Each row is a point on a landscape with many peaks, with its height.
A climber steps from a point to the highest of its 2 nearest points, and stops where none of them is higher. Distance is the straight distance between rows; heights are no part of it.
Zizo: [-19   3  12 -13   4  18  -6  -8  -9 -11  -3   9 -17  24   0   1 -21 -11
  -3  11  -4   1  17  11  -4  -2   8   5  -3  19  12  -5  -6   2]  (h 452)
Betiv: [-14 -10  10  -3   5 -22   9 -13 -12   1  -3   2   2  14  11  18  -2  -9
 -20   7   3  -5   2  14   0 -11   7   5   1  35   7   7  25 -17]  (h 60)
lif: [ 15  -6   0  -7  12  -3 -13  -7 -35  16  13  10  -2   8  10   0   1  13
   8 -14  13   2  -8   2  -1   3  -4 -10   3  -2  -8  26  10  14]  (h 418)
varad: [-17 -11   6   0  15  -8 -16   4 -16  -4   0   0 -12   5   0  21  -4   7
 -21   6 -17   2  10  -2 -10   3   4  20  16  11  13   6  -2  -5]  (h 361)
begop: [ -2   9  -8   0 -15  22  11  14 -15  -6   0   2  -5   5   6 -29 -12 -18
  18   4  14  11 -21  -1  14  -7 -11 -20  14   1 -16   7  -9  -1]  (h 439)
zigat: [ 16 -12 -22   0   2  -1 -12   7 -25  10   2  -6   3   9  -7  -9   5   8
  14   4  -4 -13  -9  -9   3 -12 -25  -5   7  -1  -7  15  15 -15]  (h 421)
Lugit: [-16  -1   3  -2  22  -8  -6  -1 -18 -20  14  11  -1  14  -1  -7  -9 -14
  -3  16  -7 -14  -4  10   5  -1  -6   4  14  17  20  10   3   0]  (h 538)
bop: [  0  -7  -5  11   1  -2 -11  17  -9   1   6   4   2 -22   0  -2   7  -2
  -1 -15 -14  11  -4  -2  13  12  -2   6  14 -16  -3  34   1  24]  (h 360)
Vodo: [  2 -11  -6  -6  -8  -8  -7  -3 -18  -6  10  -5  -7  21   3  -5 -12  -4
   0   8  10  -9  -1  -4   5 -15   2   0   4  20   0   0   3 -19]  (h 374)
Zov: [-24 -13  -2  -5  -6  10  17  -1   8   6  -9  -6   0  13 -12   3  -7  -2
  -7   8   3   6  24  -7 -22  -3  18   0 -14  21  -5 -29  -7  -8]  (h 397)
dod: [ 16  15  -5  -7 -12  45   7   4   1  17  -3   8  16  15   5   8  -8  -8
  36  -6 -11   9   2  11  16 -14  -9 -10   5  -5  -4 -16  -4  -4]  (h 271)
bupab: [ 16   2  -8 -11   7  -1 -10  -6 -14  -2 -20 -14  -2  11  -3   2   1  -4
  -5   6  -2 -23  -8  -3  13  -4 -32   5   6  16   9  19  39  -9]  (h 240)
vov: [ 22   8  -8   9   2  14  18   4 -17  19   4   4  12 -10  -6 -20   5  -5
  27  -6   4   3 -11  -6  13  -7 -17 -14   5  -7 -11   6   0  14]  (h 470)
Bep: [  7 -17  -5  10 -30  -3  -7   2  10  12  -2   0 -11 -27  -7  21  -7  17
  -8 -27  -7  20  -2   7  21  17   7  10  -6 -20  -9   6   6   7]  (h 456)
nadol: [ 27  11  -3  -8  11  -1 -13  -9 -20  -2  -3 -10   1  13  17   5   6  11
   3   3  13 -19  -3   1  11  -8 -38  -1   4  19   6  17  43  -5]  (h 254)
luf: [  0  15   9   3  17 -10 -18   2 -10   3  -7  -7   3  11   8  13  -2  12
 -12   5  -1   2 -25   0  -1  -7  12   2  -2  16   2  22   2  -1]  (h 398)
bedo: [  5 -12 -16  11  -1   1  -5   8  -1   6   2  -5   4  -9 -24  25   7  -2
   2   1 -17   2  22  -5   0  -1  -5   8   5 -25   7 -16   7  -7]  (h 367)
Gad: [-15   1  10  -9 -20  23   2  -5  -3  -4 -20   5 -12  23   0   6 -31  -8
  -7   1  -5   1   6   1   0  -2   6  -4   3  23   4  14   2   0]  (h 419)
viza: [ 14  -2 -11  12  10 -31  -9 -16 -20   3  15  -3  -7   0  10   2  12  23
   2   8  10 -21  -6  -5   4  -5 -10  -4  -3   2   0  15  15 -11]  (h 469)
Rego: [ 13   5  -9 -16  -5  -3  -6 -14   9   6   9  -1  -4  -4   6   9  -1  29
   4  -8   7 -12   3   2   4  18  -5  13 -23 -28   4 -16  -1   5]  (h 632)
vas: [ 26  27   9   3  16  -5   6 -10  -4   9  21  -5  14   5  19 -22  11   9
  20   1  22 -10 -12  -2  -6   0 -21 -18  -6 -12   1  -7   1  11]  (h 527)
Desul: [ 17 -14 -25   2  -3   5  -5   9 -24  12  -6  -4   6  -1 -13   9   2  -5
  20   9 -17  -6   5   6  21 -12 -18  -2   6  -2   0  -1  24 -16]  (h 401)
moda: [-11   1   4   7   9 -28   7 -17  15 -10   9   4  -1 -12  10  -7   4  10
  -5   6  10  -9 -11  -7  -5  16   3  11   2  -3   9 -27 -23 -19]  (h 306)
rogi: [-11  13   2 -11  -2  17  13  13  12   2 -15  -8  15  -3 -15 -16  -5 -22
  -2   5 -20   1  -6  -6  -3  -7   1  -8   3   1   3  -2 -12   6]  (h 451)
luto: [-17   1  -7  10 -15  11   6   7  21  -2   4  10  -7  -8  -2   0 -13  -7
  -3  -4  -3  23  21   0 -22   5  15  -6   8  -7 -12 -12 -28  19]  (h 560)
lar: [ 37  12  -6 -21  11  16 -15  -4 -14  -1   6   1  -2  21  20  -6   8  19
   9  -6  16 -27  -4  -7  17  -7 -35  -1  -1  23  -3  -3  32  -7]  (h 270)
Duruf: [  9  20   5  24  24 -21 -17 -12 -12 -10  32  15   7   5   7  -4  10   8
  16   2   7 -19 -10  12  12   7   5  -7   4  -4   9  -2  11  10]  (h 144)
likek: [ -1 -26   3   0  -2 -16   0   5 -11   5 -17 -19   3   1 -20  23  15  -4
 -20   6  -1  10   6  -5  -4 -12 -10  12   1   1   0  10  33 -16]  (h 204)
nupi: [-13  -4  12   9  -5  -4   0   3  18 -10  -8  15 -19 -21   9  11   7   5
 -26 -17 -18  24   8  -1   0  26  14  23   3   1  -7  -2 -20  20]  (h 304)
dite: [-11   7   8   0  26 -12 -16   0 -21  -8  13   7   5  19  11  -7  -6   9
   3  17  -4  -9 -25   3  13   1  -6   1  14  21   9   7   1  -7]  (h 515)
finib: [ 30  13 -11  -9  -3  23  12   8  -7  12   2  -1   2   8  18 -24   0 -22
  46  -3  14  -6 -11   2   7  -8 -24 -15   8  -9 -10 -33  15 -14]  (h 299)
faso: [  2   4  -4   6  21 -30 -17  -9 -27   3  18  -1   4   3  15  -9   7  14
   2   8   1 -17 -23   4   8   1  -7  -8  11  12   4  19  20  -3]  (h 492)
muv: [ -3  -8 -15   3 -16  22   5  13 -11  -2  -1   9  -4   6  -1 -16 -18 -18
  25   4   6  11  -9   2  11  -8   2 -16  18   3 -12 -12 -12 -15]  (h 417)
runo: [ -6  -1   1  20  -5 -33  -7 -15   2  -7  12  15  -8 -13  21  15  -8  16
 -17   1   0  -1 -18   4   8   6  19   6   1   7  -3   9 -13   0]  (h 559)
bovu: [ 10  20  -2 -10   9  -9   1  -5  16   3  12  -4  14   4  14 -18   1   2
  20   3  24  -4 -11   3 -25   4 -10 -13  -6 -14  -2 -10 -14   1]  (h 564)
fazu: [-10  -4 -10  -8 -23  18  -4   0  -3  -2  -5   4 -12  17  -4  -8 -21 -12
  19  10  -1  -1   9   5   5  -8   0 -11   7  13  -8 -19 -17 -14]  (h 399)
Zof: [ 14   9  -9   2   9 -12   6  -8 -11  -7  10 -16   2  -3  -1 -18  18 -10
  17  10   6 -25  19  -4  15  -5 -30  -1   3  -3  12   2  26  -1]  (h 572)
tav: [  8  -9   2   5  -7   8 -16   1 -10  17  -3  -5 -18   4   9  25  -9  23
   8 -15   3  19   9   0   0   1  18  -4  -1  -8  -7  22   3   7]  (h 363)
Nikik: [ -3  17  -5 -10   1   6   1  11  29   5  -4   1  23 -12  -5 -16  -5  -6
   7   1   4   7 -12  -5 -25   5  -7  -6   4 -18  -5   3 -25  14]  (h 359)
kufi: [-17   6   5  -4 -19  40   8  10  27  11 -13  -4   8   8  -3  11 -17 -20
  17  -1  -3  32  24   8 -11 -10  17 -12   2   4  -6 -13  -5   6]  (h 301)
Silud: [-19  -3  -7   4 -16  -6  12   9  34 -14   3  16   7 -25   9 -16 -12  -9
 -12  -8   1  15   6  -3 -23  11  -1  -6   7 -13 -16  -9 -31  15]  (h 602)
pali: [  2  -6 -10   1 -15 -11   3  -8  18   4  -3  -9  -1 -11  -4   9   1  22
  -3  -6   4   0  -4 -18  -6   7  11   9 -12 -12 -13 -16 -25 -19]  (h 661)
dovuk: [ -6  -7  19 -11 -10  18   8   0  -2   1 -16   2 -17  12  -3   9 -19 -26
  -5  -7  -6   3  10  13   5  -6   6  -1   5  13   7  17  17   3]  (h 380)
nud: [ -3  -7 -17   5 -13  18  10  15 -14   8   8  10   5  -3  -2  -2 -12 -14
  30   0 -17  14   1   6  16 -15   2 -16  15  -3  -5  -9 -14   0]  (h 400)
Tef: [ -1  11  -1  -4  -1  15 -17  -2  -3  -2  -3  -8  -5  21   8 -19  -9  19
  10  10  16   5 -18 -12 -12   6   1 -14  -1   1  -8 -17 -28  -5]  (h 358)
bil: [-11   4 -11   1 -14 -12   2  -3  14  -7  -4   3 -12 -20  18 -17  -9  10
  -6  -2  15   8 -17 -11  -9  19   5   0   6  -4 -18 -24 -42 -11]  (h 330)
fipe: [-12 -12   9   9  -4 -11   7  13  11 -12 -10   5  -4 -21  -1  14  -1   5
 -31 -13 -14  23   3 -13  -1   8  16  13   4   3  -4  17 -12   4]  (h 278)
zug: [  0 -11 -16  -1 -14  -3  11   1  27   9 -10 -16  13 -12 -14   7   0   6
   6  -3   2   2  11 -14 -18  -3  13   3  -6 -12  -1 -25  -9 -18]  (h 756)
tidom: [-12  -6   9 -10   5  -7  -3 -11  -2 -10   3   7  -9  23  11  12 -13  -9
 -12   7   5 -15  12  19  -1 -10  15  -3  -4  43   9  -7  28 -13]  (h 53)
suni: [-10   5  15  12  26 -16  -9  -4  -8 -16  14   8   2   2  -3   6   9  -5
  -9  13  -7  -9  -6  12   1   1  15   1   7   4  22  10   1  12]  (h 567)
tovuz: [-10   6  18   8   0  -4   8  -4  24  -4   3   1  -4 -20   2   0   3  -9
 -13  -9   3  16   6   6 -12   0  25  -4  -1  -4   1  18  -4  17]  (h 238)
sel: [  0  21   9   3  10  -3   3   3   7 -12   7  -2   7  -3   9 -20  -2  -4
  -7   8   6   9 -22  -2  -2  -5   0 -12   0  -4  -2  17 -14  19]  (h 478)
veni: [-26  -2  11   8  17 -13  -6  -6  -1 -11   2   7 -20   3   3  19  -4  10
 -21  10 -10   7   7   1 -18  12  21  18   8  18   6 -12 -19   8]  (h 344)
notav: [ 18  13   8  -7  16   2  11  -1 -24  10  14  -8   9   6   8 -27  14   6
  25  -4  15  -4 -10  -8   7   1 -23  -8   3  -6  -3   2   7  16]  (h 499)
vesu: [-29   0   6  -8   9   0  25   2   6  -2  -7   5  10  -3  -2 -25  -2 -15
 -22  10   4   8 -10  -1 -13  -2   2  -8  -9  18  -5 -16  -7   2]  (h 450)
gim: [  2  -7  18  -5   8   2  -8  17  -5   5  -6 -11  -7   0 -16  19   9 -13
  -8  -1  -4  12   7  12   6  -3  -7  14   8 -12  10  27  24  13]  (h 324)
vebaz: [ -1  14  -8  -1  -7   9  16  15   7  -7  -8 -11   9 -11   1 -34  -3 -22
   3  11  15  12 -21  -6  -1 -10  -6 -24   6  -1 -20   1 -17   2]  (h 473)
Tez: [ 20   3  -5  -9 -15  18   3  -2   8   3  -1  -9   3  23   0  -6  -1  -3
  16   1  15  -9   3  -6  -4 -19  -2 -10  -9  11  -8  -6   4  -9]  (h 332)
bova: [ -1   6   6   9  -9  22 -13   7  12  12 -12  -4 -11   4  -3  18   1  20
  10  -8  -4  23   8  -8  -4   9  22   2  -2 -10  -9   6 -10  12]  (h 334)
gupu: [  4  12  12 -10  -1  -9  -3 -12  34   2   5  -5   3  -5  12  10   1   8
  -1  -4   6  -5   0  10 -24  11  12   3 -16 -19   9 -10 -11   7]  (h 280)
Lezu: [ -1 -17  -8   6  -8   1 -15  24  -1   0  -6  11  -7 -20   4  12   0   7
  -9 -25 -26  22   1  -2   7  17  10   9  12 -15  -9  32  -1  18]  (h 383)
zonil: [ 24   7  -7   0  -3  -5  -5  -5   7   7  11  -8  -3 -10  -6  15  15  16
   9 -12   6 -15  16   2  -1   8  -8   5 -19 -39   3  -4  15  -3]  (h 563)
tivad: [-19   4   7   0  19   2  -2  -5   6 -12  21  17 -11   8  -2  -9  -5 -15
  -4   8  -3  -4  10  10 -12   7  10  -3   3   2  13  -8 -19  17]  (h 504)
daf: [ -1 -16 -15   3   1 -11   4   8 -15   0  -6  -7   8  -4 -15   2  -2  -5
  -4   8 -12   1  -1 -15   8  -7  -4   7   9   7   2   6  -7 -16]  (h 403)
moma: [-18   1  -2   9  -4   7  -9   3   5 -10  14  18 -11   1   9 -12  -4  -8
  -5   2 -10   7  10   4 -10   3  12   0  13  -6   5   5 -27  22]  (h 528)
Subas: [  3 -15   0  14 -11 -26  -3  -9  -3  -1   1   0  -8 -16  -3  18   8  15
 -15  -3  -1   5  -2   9   7  11  -5  18  -6 -28   4  20  18  -3]  (h 174)
gifa: [  2  -2  -1   3  -8   7   5   6   3   2   4 -10  -2   8 -13   2  -5  -7
   4   0   0  10  16  -1   0 -11  15  -3   1  -6   6   1  -6   5]  (h 335)
bukiz: [ 11  -2 -12 -19  -1  -6   1  -1  29   2  -7 -17  16  -3 -13  -1  10   5
   2   1   1 -17  14 -17 -29  -4   3   2 -18   1   4 -20   4 -16]  (h 668)
bot: [ 18 -10  -9   5 -19   3   0   0   7  13   8  -4  -6 -16  -7  13   4  12
   9 -20  -2   6   9   7   4  13   2   2 -12 -33  -5   1   6   7]  (h 511)
zava: [-18   4  -1   0  -8 -11  10   6  31  -2  -7   1  18 -27   1 -16  -1  -3
 -11  -4  -3  17 -10 -15 -16   6  10  -6  -1 -13  -9  -4 -26  10]  (h 557)
Vila: [ 25  13  -1 -18  14  28  -8   2  -7   9  -8  -7   7  21  -8   9   6  13
   5  -1  -2 -11   4  -7   6  -8 -11   4 -11  -2   2   1  11   1]  (h 308)
fov: [ 11  12 -11 -17  -2  -2  -8   1  27   4  -1 -12  12   0   5  -8   3  13
  17   0  17 -11  -3 -10 -30   6  -4  -5 -11 -16  -6 -21  -8 -13]  (h 605)
forev: [ 12   8  18  -8  18   1 -10   0   3  -4  -1  -7 -17  11  -3  22  13 -12
  -1   6   5  -7  21  18   0 -13   1  12  -2  -3  15   4  36  -3]  (h 118)
Nugom: [ 20  -1  -5  -8  -4  -3  10  -2   2  -2  -7 -14   4   4  -9   1  10 -19
   9   4   4 -22  20   5   8 -17 -20  -1  -9  11   8   0  38  -2]  (h 529)
Sok: [-11  -4  -2   6 -16  15   5  11  16   8  -2  -4  -2  -2 -11  11 -13 -21
  11  -4 -11  23  19   2   0 -13  17 -11   6  -1  -2  -6  -7  12]  (h 319)
sodap: [-23 -18   5  -9  -5   5  21   1  -7  -2  -5   0   1   9 -10 -13 -12 -13
 -10   9   3   1   1  -7  -4 -11  11  -1 -10  24  -9 -20  -8  -9]  (h 420)
pagi: [ -2 -14 -18   6  -2  -7   4  19 -20   3   0  -6   0  -9  -1 -20   6   0
  16   2  -5   3 -19 -18  13  -4  -1  -2  15  -9 -13   5 -17  -9]  (h 425)
kigi: [  6   3 -10  15   1 -26   4 -12 -13  -2   5 -17   2 -17  -9 -12  25   4
  11  10  -2 -20  18  -8  10   3 -24   1   0 -16   5   8  21  -5]  (h 599)
Soga: [ 12  13   9 -15   8  15   1  -7 -14  -3  -2   2  -1  21   3 -16 -11  -9
   5   2   3 -14 -13   4  14  -5 -22  -4   2   9   7   7   7   1]  (h 402)
bogim: [-11  -9   4 -11  -4 -10  18  -9 -12   4 -19  -3   4   9   0   3  -7 -12
 -20   4  -4 -15  -3   6   4 -10   0  -1  -8  33   7  13  36 -16]  (h 68)
Vabo: [ -4  23  17   1   2  13 -10  -6  17   8  -6  -2 -10   5  11  16   4  15
  -3  -6  10  14   9   8 -18  12  22  -2 -16 -12   5   1 -14  13]  (h 307)
kel: [-24  18  15  -4  13   4  -4 -11   5 -17   8   8  -5  18   3 -14 -11 -15
  -5  16   0  -8  -3  14  -3  -2   5 -11  -3  20  13 -19  -9   2]  (h 479)
nug: [ 20  -8  -8   6   3  -3  -2   3 -26  16   6   9   7 -14  -4 -11   8  12
  16 -19   2   1  -7  -8  11   2  -7 -12   2 -14 -14  18   0  21]  (h 447)
vapil: [ 11  17   0 -10  -6  32  18   5   9  10 -16  -5  25  -3 -16  -7 -10 -22
  16  -5 -13   1 -12   3   6  -5 -18 -10   7  -7   1  -6  -3   3]  (h 416)
magur: [ 15  -1   2 -14 -16  10  12 -14   9  -5 -14   6  -7  18  -4  -1 -10 -21
   4  -7   5 -25  16   9   9 -10 -11  -3 -10  21   4   2  32  -9]  (h 475)
buf: [ -9  -1  -3  12   8 -10  -6  -5  -3  -4  20  17   1 -14  -3 -13  15   7
   0  -4  -7 -17  -6  11   5  25  -8   8   3 -24  10   8 -12  18]  (h 154)
lod: [ 26   7  -8 -15 -13  18   6   0   2  -3  -4  -3   1  18   7 -23  -4 -17
  29   4  17 -14   1   0   3  -5 -18 -19   3  10  -6 -20  10 -15]  (h 315)
totav: [ -3   6  -1   2   4   7 -18  -1 -12   0  -7  -7  -1  16   8  -1 -11  22
  -2   5   1   7 -16 -16  -6  -8  11   0  -4  14  -7   9 -20  -8]  (h 376)
Nusi: [ 11 -15 -16   9  -5  15  -5  16  -6   9  -5  -5   3  -7 -28  30   8 -10
  12   5 -21  11  14  13  12 -11  -8   5  10 -13  11  -9  23  -8]  (h 384)
gav: [-11 -14  12  -7   9   1  24   4  -2   8 -14  -7   4   5 -10   5  10  -8
 -31   3  -3   1   3   6   2  -5  14   4 -19  26   1   3  27 -10]  (h 81)
Reg: [  5  -6  -1  -2  -9   3  -6  -1  -1   4  -1  -9 -10  18  -1   7  -3  -5
   2   2  11  -2  12   2  -7 -23   7  -6  -6  10   0   7   4  -5]  (h 354)
kav: [-26 -24   8   4  13  -5  25  -3  -2   7  -9   0  -8   8 -10  12   6   8
 -25  -4   6   6  22 -11 -11  -7  14   7 -14  21  -4 -20   1 -16]  (h 368)
pivi: [-16  -9  14  17   1 -22  11  -4   2  -8   4  10  -2 -16   5  11   9  -7
 -31  -4  -2   9   3   3   2   3  22  10   1   3   7  20  -4   5]  (h 253)
Bol: [ 19  15   9 -10  -7  26  11  -6   2   4 -13   2  11  17 -11 -13 -14 -17
  16  -4  -4 -16  -8   1  11   0 -21  -2   4   3   8   4   4  -7]  (h 387)
pata: [ -8   1   2  11  13 -24   1  -9   1 -13  12   0   6  -4  -4  -5  14  -8
  -7  12   5 -17   2   3  -4   6   1   4  -4   1  15  -9   3   2]  (h 600)
Bezu: [-13 -15   9   3  22 -15  12 -10  -1  -9  -9   7  -6  -6 -12  12  13   7
 -26   5   5   0  13 -14 -12   1   7  21  -8  12   2 -18 -13 -15]  (h 341)
muni: [ -5   6   1  -6  -6  -4 -16 -15   9  10   0   1 -15  -3   6  15   2  33
 -10  -6   2  -1  -5   9  12  21  11  19 -21 -18  -3 -12 -12   6]  (h 734)
seguv: [ 10  -3   1   3  -2  -4 -21  -6 -20   7  14   7 -14  10  20  14  -6  30
   3 -14  13   5  -1   3  -2  -2  14 -12  -5  -4 -10  12  -2   9]  (h 391)
panum: [ 34  14   1 -16   2  27 -14  -4  -7  -1   1  -4  -2  25  16   9   6  20
   7  -6   9 -13   6  -2   9 -10 -12   6  -6  17  -3   3  23  -1]  (h 288)
kizu: [ -2   1   0  14   1 -21  -7  -9   1  -6   8   9   2 -23   3   9  14  13
  -9  -3  -5 -11 -12  23  12  21  -7  20 -11 -25  11  13   0  11]  (h 161)
novik: [-22   7  19  16   8  -2 -15  -5  11  -3  -4  11 -23  -7  11  15   0   7
 -20  -1 -17  15   1   8 -10  23  23  20   5   2   1   6 -20  22]  (h 325)
suked: [  7  -2   0   1   9   3  -4  11   0  -6  -2 -10   5  -2 -24  10  11 -13
  -3   9 -10  -5  14   3  -2   1 -16  12   3 -25  14   8  23   6]  (h 349)
nuz: [  8  11   5  -5  21  12 -14   3  -8  -2   0  -7   4  10 -11   8  14   6
  -4   4  -6  -4   0   1  -2   4  -1   7  -3 -14  14   6  -1   8]  (h 329)
petif: [ -6  18   5   6  22 -14  -5  -6   0 -11  29  15   0  -1   9 -18  10   6
  11   6   7 -13 -17  10  -1  16  -6  -9   4 -14   7  -8 -13  15]  (h 148)
sipop: [ -8 -13 -17   8  -8   3  -6  19 -12  -8   0  14   3 -11   8 -15  -5   5
   4 -15  -6  14 -15 -19  11  -1   5 -10  10   1 -20  16 -21   6]  (h 446)
Pedad: [ 14   2  13 -11 -15  28   9  -3  10   4  -9  -2  -7  17  -7  10 -12 -22
  11  -8   0  -3  20  15   1  -8   0  -2  -3   4   7  -2  20  -2]  (h 424)
Gilep: [  3  -9  -3  12 -23   5  -8  12  15   0   1   4 -12 -27   0  13  -7  12
  -3 -22 -15  24   8   2   8  12  17  11   1 -18 -11  12 -12  20]  (h 415)
Loz: [-20 -17   3   8  13 -18  19 -14   8 -14   1  10  -4 -11  -1  -2   9   2
 -15   0   9  -8   3 -13  -7  13   2  15  -4   5  -1 -28 -29 -15]  (h 322)
Zadu: [-13 -10   4   9  -3  -6  29   7   4  -4  -5  -5  22 -19 -21  -9   9 -16
 -21  -3  -8  13   3 -16  -1  -2   7  -1   4   9   0   6  -3   3]  (h 534)
nof: [ -1  -2 -10  11 -10 -10  -7   7  -3 -17   6  22  -5 -15  22 -18  -8  14
 -13 -11  -3  15 -11  -9   2   5  10 -12   0   0 -17  18 -22  19]  (h 471)
ziso: [  1 -16  -9  12 -17 -18  18  -8  16   0  -3  -1   6 -28  -4  -3   7   9
 -13  -9   4   1  -9 -20   4  10   3  11  -3  -8  -4  -6 -24 -11]  (h 588)
Zeru: [ 14  18  15   4  26  -6 -13 -10 -15 -11  26   4   4  17  11   6   6   0
  12   6   4 -16   7  14   5  -7  -6  -1   2   2  10   2  18   7]  (h 139)
ledal: [ -5   7 -13   1 -10  -2 -11   0   6  -3   0  -7  -8   2  14 -15  -7  10
   9  10  28   9 -16 -12 -17   8   3 -18  -1 -12 -11 -27 -27 -11]  (h 348)
nosak: [ -6   0 -18   1  -1  15   8  17   6   5  11  12  18 -13  -3 -15   1 -18
  30   3 -20   8  -5   3   3  -2  -5 -12  23 -18  -5 -13 -20   8]  (h 389)
soder: [-13  -9  -3   8  -7 -18 -17  -8  -6  -8   4  25 -18 -16  30  -1  -8  26
 -17 -12  -7   8 -22  -1  13  12  11   1   0  -1 -18  13 -19  11]  (h 507)
seput: [  5 -16  -8  -7  -9   0   4   3 -11   4 -33 -16   7   2 -14  17   1  -9
 -14   5 -10 -11   4  -3   5 -11 -24   7   1  15   3   8  44 -17]  (h 221)
Lakim: [ -4  11   1   4  -4  -6   6   4  13 -13  -5  -3   6 -14   7 -24   0  -2
 -13   9   8  13 -20 -13 -11  -1   7 -13   0   0  -8   3 -23   2]  (h 513)
Norov: [ -7  -5  -4  -7  -2  -1 -12  -1  -8 -14  11   2  -8  25   7 -11 -13   1
  11  18   8 -12  -2  -2  -1  -3  -1  -1   5  23   0 -23 -13 -15]  (h 388)
Mopug: [-19 -17   0  -9  17 -12  -3   2 -20  -4  -5  -1   7   3  -8  14  -4  -4
 -28  11 -13  -5   1 -11  -5  -4  -8  22   9  19   6  13   2 -16]  (h 379)
Zesib: [  3  -1  -6   4   5 -19   8   0   3  -5   3  -7   8 -17 -16  -7  19   7
 -10   6  -8 -15   6 -12   0  10  -9  12  -2 -15   8  -4   2  -6]  (h 642)
sidev: [ 31  14   4 -12  -5  35  15   3  -7  18   1   2  22  10  12 -10  -3   1
  36  -6   3  -2   6   5   8  -5 -22  -9   4  -7 -12 -28   6  -9]  (h 284)
guk: [  0 -18   8   9  -7 -27 -11   4  -2   6 -14  -8  -8 -13 -12  25  11   7
 -26   0  -2  17   1   0  -4   2   0  10  -1 -19   8  15  24 -10]  (h 188)
migo: [ 17  -4  -9  -3   4  -7 -14   3 -14   4   5  -9  -2   8   2  -7   8  20
   9  -2   8 -17 -10 -15   6   0  -5  -4  -5  -4  -3   2   2 -10]  (h 442)
ledi: [-12 -16   6  10   2  -9  -9  13  -6   4   4   1  -4 -15  -7  16   6 -15
 -15  -3 -12  15  16  11   2   6   3  10  19 -10   4  32  16  14]  (h 337)
gelus: [ 13  13  18  -5  12  -6  -1 -10  -5 -11  12   5  -6  18   6  11   0 -21
   7   4  10 -13  10  22  11 -18 -10   1   0  14  15  12  32   2]  (h 130)
kub: [ -2 -17  13 -10   0  14   7   2  10  10 -20 -13  -5  17 -12  12  10   1
 -14  -2  -2  -1  18   4 -12 -10  17   2 -19  21   3 -12  23 -10]  (h 94)
vob: [ -5  -6  -2   8  -6 -24 -11 -21  -7   5  10   8 -13 -11  15  23  -7  30
 -14 -10   1  -2 -13   8  17  12  11  21 -11  -1  -2  -5  -6  -5]  (h 622)
bitad: [  6  -1  16 -17   7  13  -6   9  10  -5 -20 -12  -7  18 -10  18  14  -5
 -15   1   3 -10  29   8  -7  -7   3   6 -16  14  11  -9  36 -14]  (h 105)
muk: [ -2 -23  -5  24 -14 -18  20  -3   8   0  -5  -5  15 -35 -18   6   9  -5
 -14  -9  -4  14   1 -20   9   5   3  10   0  -1  -8   3  -7 -13]  (h 587)
kif: [-13  11  19   1   6 -16  10 -11  30   4   6   3  -2 -10  -2   4   5  -8
  -9  -2   7  -2   5  19 -19   3  19  -4 -14  -8   6  -4   0  13]  (h 259)
zazik: [ -7   2  -3   2  -2 -20  -5  -8   2  -7   8   5 -11  -8  13 -13   0  22
  -3   2   9  -6 -26  -6   7  21   5   9 -10  -8  -6 -21 -34  -7]  (h 313)
rutu: [-20  -1   6  -9  -5   9  25  12  11  -4 -17   0  18 -10 -12 -24   2 -21
 -16   1  -8  10 -10  -5   3  -3   4  -4  -8  17  -4   6  -2   6]  (h 489)
bor: [ -1   7 -14  -4   2  15  -1  13  15  19   4  13  22 -20  -7 -11  -1   1
  27  -4 -15   2  -6   0 -17  13  -9  -4   7 -29  -6  -9 -24   9]  (h 375)
dipu: [ -2  15  -5   0 -15  41   8   7  18  14 -12  -3  21   5   1  11 -12 -14
  29   3 -11  27  11  14   1 -13   3 -22   9  -5  -1 -18 -10  -1]  (h 286)
nuf: [ -1  14  16  -4  10   3   2  -6  -4  -4  -7  -5   5  16  -3  -8  -2 -11
  -4   9   2  -6 -19   0   6  -9   1  -6  -6  14   8  14   0   4]  (h 436)

Two climbers start at each pair of points below. Name the first point that both come to, or write none.
novik / ledi | muni
Norov / Gad | Silud
bop / nug | none

Call two points neighbours if one is among the 2 nearest of the other. Go from one point of each pair to the other, from neighbour to neighbour, staying as high as possible. Name the lowest point that can't be avoided.
rutu / muni | gim
nuf / rutu | Bol
Zesib / zug | dovuk

Where does a climber stop that starts at each point below?
bedo | Zesib
Vodo | Silud
dovuk | Zesib
pivi | muni
